The views of a scene show one set of named points, each view turned or mirrored, shifted and resized as a whole, with a little noise and some points left out.

Scene 1
View 1
pegu: [ 17  18   0   2  16   8  10 -10 -29   6  17 -11  23  13  21   0 -15 -29
   8 -12]
zus: [ 15  26  11   8  26  13  21  -9 -30  14  14  -1  28  28  20  -1 -17 -11
  -6 -20]
Lupob: [ 32  -8  -9  -8 -19 -21 -12   0 -29  -8  22  -6  12  -7  21   1  13 -34
  15   0]
kufe: [ 26  14  -1   4   5   2   7  -8 -25   6  19  -5  19  14  22   3  -9 -25
   6  -6]
golas: [  2  12  20   1  32   2  19   2 -43  11   4   0  32  19  20 -15  -2  -8
  -9 -31]
Vigum: [ 28   0  10  -4 -14 -10  -6 -18 -42   7  14 -18  12   9  12   0  13 -18
 -11  -7]
zudal: [ 48  30 -26  12  -8  21   2 -22  -5   1  36 -13  16  16  26  26 -31 -43
  22  16]
fab: [ 38  -4   1   6 -22 -27  -3  -4 -22   3  20   7  -4  16   5   1  20 -17
  -2   4]
binun: [ 12  33  10   7  28  10  22 -25 -27  20   9 -22   7  35   2  -3 -27 -32
  -3 -10]
rokir: [ 11  20  12   4  22   0  16 -16 -30  16   9 -14  10  26   5  -8 -13 -27
  -4 -13]
Lekef: [ 22  -8   2  -6  -4  -6  -5  11 -45  -8  18   8  44  -7  44  -2  16  -5
   0 -18]
Marok: [ 34  40   7  39  24  18  38   1  -3  21  21  36  17  58  12  12 -16  13
 -13 -12]
Tiver: [-11  11  28  -4  35 -28  23 -14 -36  22  -5 -21 -14  30 -24 -30  -1 -38
  -5 -19]
tuk: [ 55  12 -17  16 -22   6  -2  -5 -14  -3  34  15  22  15  32  23  -2 -11
   8   8]
kado: [ 22  25  -2   9  16   5  16 -11 -15  10  20  -7   9  27  10   4 -19 -32
   8  -4]
View 2
kado: [-22  -9  -7   6 -10   6  15  -5   1  -1 -16   2  21  10   9  14   5  -9
  16  28]
Lekef: [ -3 -22  -9   5 -19  15  11  -9   1 -24 -14  28   4  21  17  -8  10  24
   0 -24]
tuk: [  1 -16   2  22  -2  27  15  -4 -11  -3   8  11  21  -1  19   9 -16  21
 -16   2]
Tiver: [-26  -1  12  16 -13  -6  12 -21  29 -21 -47  -7   1  18 -10   8  23 -29
  44  27]
pegu: [-20 -14 -12   2 -13  10  12  -5  -4  -4 -18   6  11  13   7   9  11   2
  14  16]
Vigum: [-18 -17  12  11 -18  13   4 -12   8 -23 -17  10   3   3 -11  11   2   0
   4  -9]
kufe: [-13 -13  -5   9 -10  14  14  -5  -1  -6 -13   7  13   9   8   9   5   5
   7  13]
golas: [-19 -12  -9  -3 -23  -4  14 -11  16 -24 -27  21  19  30  18  -5  14  -7
  25   7]
Lupob: [  1 -19   4  24  -3  25   8 -11  -2 -11 -17   5 -13   3  -2   5  10  25
   1 -10]
fab: [  2 -10  22  37  -3  21  12 -18  12 -19 -14   5   4   1   2   5  -5   8
   2  -5]
rokir: [-24  -8  -3   6 -15   2  13 -10   9 -10 -24   2  17  13   3  11  10 -14
  23  22]
Marok: [-11   1   3  17  -7   1  29  -8  12  -9   4  15  60  21  45   1 -23 -18
   9  37]
zus: [-23  -9 -10  -3 -19   0  15  -5   7 -13 -16  14  29  20  19   4   3 -11
  16  20]
View 3
binun: [ -1 -21   2 -13  14   1  -6  -7 -19 -12  -7   4   3 -14 -19  -6 -11  -8
   6   7]
pegu: [  6  -9  -1 -10  10   5 -13  -6  -6  -2  -3  -7  -3 -10 -12  -8  -4  -4
   5   6]
Lupob: [ 13  -7  -6 -10   2   1  -2  -3  18  17  -7 -20 -10   3 -10  -5   5   2
   2   6]
tuk: [  8 -13   2  -5  10   4  -3 -12  17   9   2  -6 -13 -10  -2 -23  12  12
  13  26]
zudal: [  3 -27   0  -1   5  20  -5 -25   5   8  -8   2 -11 -18  -2 -17   9  -2
   4  21]
Vigum: [  8 -13   1 -19   6  -8  -3   0  10  -2  -5  -8   2  10 -14  -9   1   0
   5   3]
Marok: [ -4 -13   5  -9  30 -13   1  -4 -15 -14  11   6  -8 -32 -12 -22  -8  16
  24  33]
rokir: [  3 -13  -1 -14  14  -4  -6  -2 -13  -7  -5  -3   1 -10 -18  -4 -10  -5
   6   6]
fab: [  8 -14  -3 -14   8 -14  11   1  16   9  -4 -13  -8   1 -16  -8   2   8
   8  13]
Tiver: [  1 -15  -6 -20  14 -18   6   8 -22  -8 -11  -9   5  -6 -32  12 -23 -11
   1  -6]
kado: [  2 -17  -2  -8  12   2  -3  -9 -11  -1  -5  -2  -5 -16 -14  -8  -6  -3
   6  12]
zus: [  3  -8   3 -12  19  -2 -15  -2 -13 -12   3  -1  -1 -14 -13 -12  -8   0
  12  11]
kufe: [  6 -11  -1 -10  10   2  -8  -5   0   0  -2  -7  -5  -8 -12 -10  -2   0
   7  11]
Lekef: [ 15  10  -1 -12  10  -2 -23   5  14   4   8 -18  -6   4  -8 -14   3   6
  10   5]
golas: [  6   3   0 -16  19  -8 -19   7 -12 -13   4  -9   1  -7 -18  -7 -13  -1
  11   3]
View 4
rokir: [-15  -2   5 -42  -6  25 -24   6 -11  -3 -31  13  11 -16 -24 -13   8   8
  22  -7]
kufe: [-19   0  -6 -34   3  23 -21 -16 -14  -1 -17  21   6  -8 -18   4  -4  -5
  12 -22]
zudal: [-32  18 -20 -30  21  12 -21 -38 -19 -28 -23  13   2 -28 -43  28 -33 -35
   7 -17]
pegu: [-17  -3  -3 -36  -1  23 -20 -11 -16  -7 -23  17  -4  -9 -29   1   4   0
  18 -26]
fab: [-22  15   3 -33   0  21 -26 -18  -7  12  10  28  33   6  20  -3 -21  -7
  -3  -9]
Lekef: [-13 -14  -8 -17  -4  35  -9 -31 -18  25   9  33  -8  22   1   8  13   5
   6 -50]
Lupob: [-22  15   8 -36  -6  13 -23 -32  -5   0  21  38   2   6   4   7 -17  -7
   3 -38]
Marok: [-20 -29 -55 -20  30  49 -23   6 -26  13 -64   3  35   3 -12 -16 -11 -13
   9  18]
kado: [-21   0  -9 -40   5  22 -26  -5 -12 -14 -33  14   9 -16 -26  -3 -10  -7
  16  -6]
golas: [ -7 -26  -3 -32  -8  39 -17   8 -15  16 -30  17   0   4 -15 -17  27  19
  23 -24]
zus: [-14 -17 -14 -29   4  36 -16  -1 -19   6 -40   8   7  -7 -29  -5  13   5
  20 -13]
Vigum: [-15  17  21 -28 -10  24 -13 -18 -13  18   5  18  22 -10  -1   5   9   4
   5 -15]
binun: [-15  -1   3 -44   1  26 -22   9 -14 -11 -45   2  11 -29 -39  -9   7   4
  26   1]
View 5
kufe: [ 11  14   0  -5   2   9   0  18 -12   2  -5 -19 -12   3   1  11 -14  -1
  -4   6]
Marok: [ 32  29  19   0  17  16  24  -5 -57  20 -18 -16  -1   8 -17  20   6 -27
  41  17]
Lekef: [  9  29 -10  10 -10  16 -23  21 -20  -6  -5  -3 -38  24  13 -13 -17  12
 -15  22]
zus: [ 13  18   5   0  11  14  -6   5 -19   5 -18 -17 -16  -6 -24  20 -10  -6
  12  17]
binun: [  9   3   6  -6  12   9   1   2  -1   5 -17 -30   6 -20 -30  31 -13 -14
   9   3]
golas: [ 17  20  -3  11   3  18 -33  -1 -13  -2 -14 -11 -18  -3 -28   3  -7  -1
   8  23]
rokir: [ 10   7   1   0   5  12 -11   2  -3   2 -12 -25   2 -11 -22  16 -12  -8
   4   5]
kado: [ 12   8   4 -12   8   7   7  15 -11   9  -3 -23   1 -10  -5  21  -7  -8
   4   4]
Vigum: [  1  13  -6  13 -14  14  -5   4   1  -9 -16 -27  -3  15   5  -4 -29   0
 -19  -4]
pegu: [  4   9  -2 -10   8   6 -10  21   0   2  -6 -21 -14 -13 -10  22 -15   2
  -5   9]
zudal: [  0  11   7 -30  12  -2  40  41 -14  11  -1 -26 -13  -2  22  37 -20  -4
  -8  -5]
Lupob: [  6  10  -8  -2 -15   9  -6  29  -4  -4  12 -18  -6  15  31 -10 -17   8
 -27  -4]
tuk: [ 10  26   6  -8  -2   8  33  28 -34   6  -3 -17 -17  26  32   8 -17  -4
  -6   0]
Tiver: [ 18  -8  -6  10  -3  15 -41 -14  14  -2  -1 -33  34 -25 -37   2  -3 -13
   5  -3]
View 6
Marok: [-33   2 -20   8   7  27   9  -1 -19  20  -7  31   1   8  31 -48  19  26
 -24 -52]
Lupob: [ 12  24  -3  52  10  -8  -7  16  -4 -25  27  30 -10   8 -17   6  19 -32
 -22   9]
binun: [ -1 -27 -15  -5  29  30 -15   6  11  -5  17  24  -5  -2  21  -1  19   4
   1 -20]
zus: [  2 -16 -21   0  11  18   3   3   2   0  11  34  -9  -5  24 -18  12  -4
 -24 -21]
Vigum: [ 10   5  -3  36   8   2 -13  -7   4  -1  21  26   3  -4   9  21  25 -34
 -24  -1]
golas: [ 12 -19 -18  -6   2   6  -2  -1  10 -12  10  45 -10  -7  27 -16  11 -34
 -20  -2]
kufe: [  8   1 -15  24  14  10  -2  11  -2 -11  20  28 -10   0   4  -5  17  -8
 -20 -11]
kado: [ -3  -6 -14  15  25  22  -7  15   1 -11  19  25  -9   5   6 -10  19   5
  -8 -16]
fab: [-11  28   6  54   4  -2 -13   2 -10  -7  12  28   6  13   0   0  31 -28
 -15  -6]
pegu: [ 12 -10 -18  11  18  15  -1  14   6 -14  22  30 -13  -2   6  -5  12  -8
 -19  -7]
zudal: [  8  10 -22  41  35  25   3  32  -8  -9  38   7 -16   4 -21   9  14  37
 -22 -22]
rokir: [  0 -16 -12   3  19  19 -12   3   7 -10  14  30  -4   0  20  -6  21 -13
  -3 -11]
Tiver: [-12 -26   6 -12  22  20 -35  -5  20 -21   1  38   3   7  29  -7  32 -44
  29   5]
tuk: [  0  28 -16  57   9   3  10  17 -21   1  25  20  -7   7 -11  -5  16  12
 -42 -22]

Which points are out of place in each view (at most two, in the order of its rows)? Write - if all are in place.
view 1 | -
view 2 | kado
view 3 | -
view 4 | -
view 5 | pegu
view 6 | golas
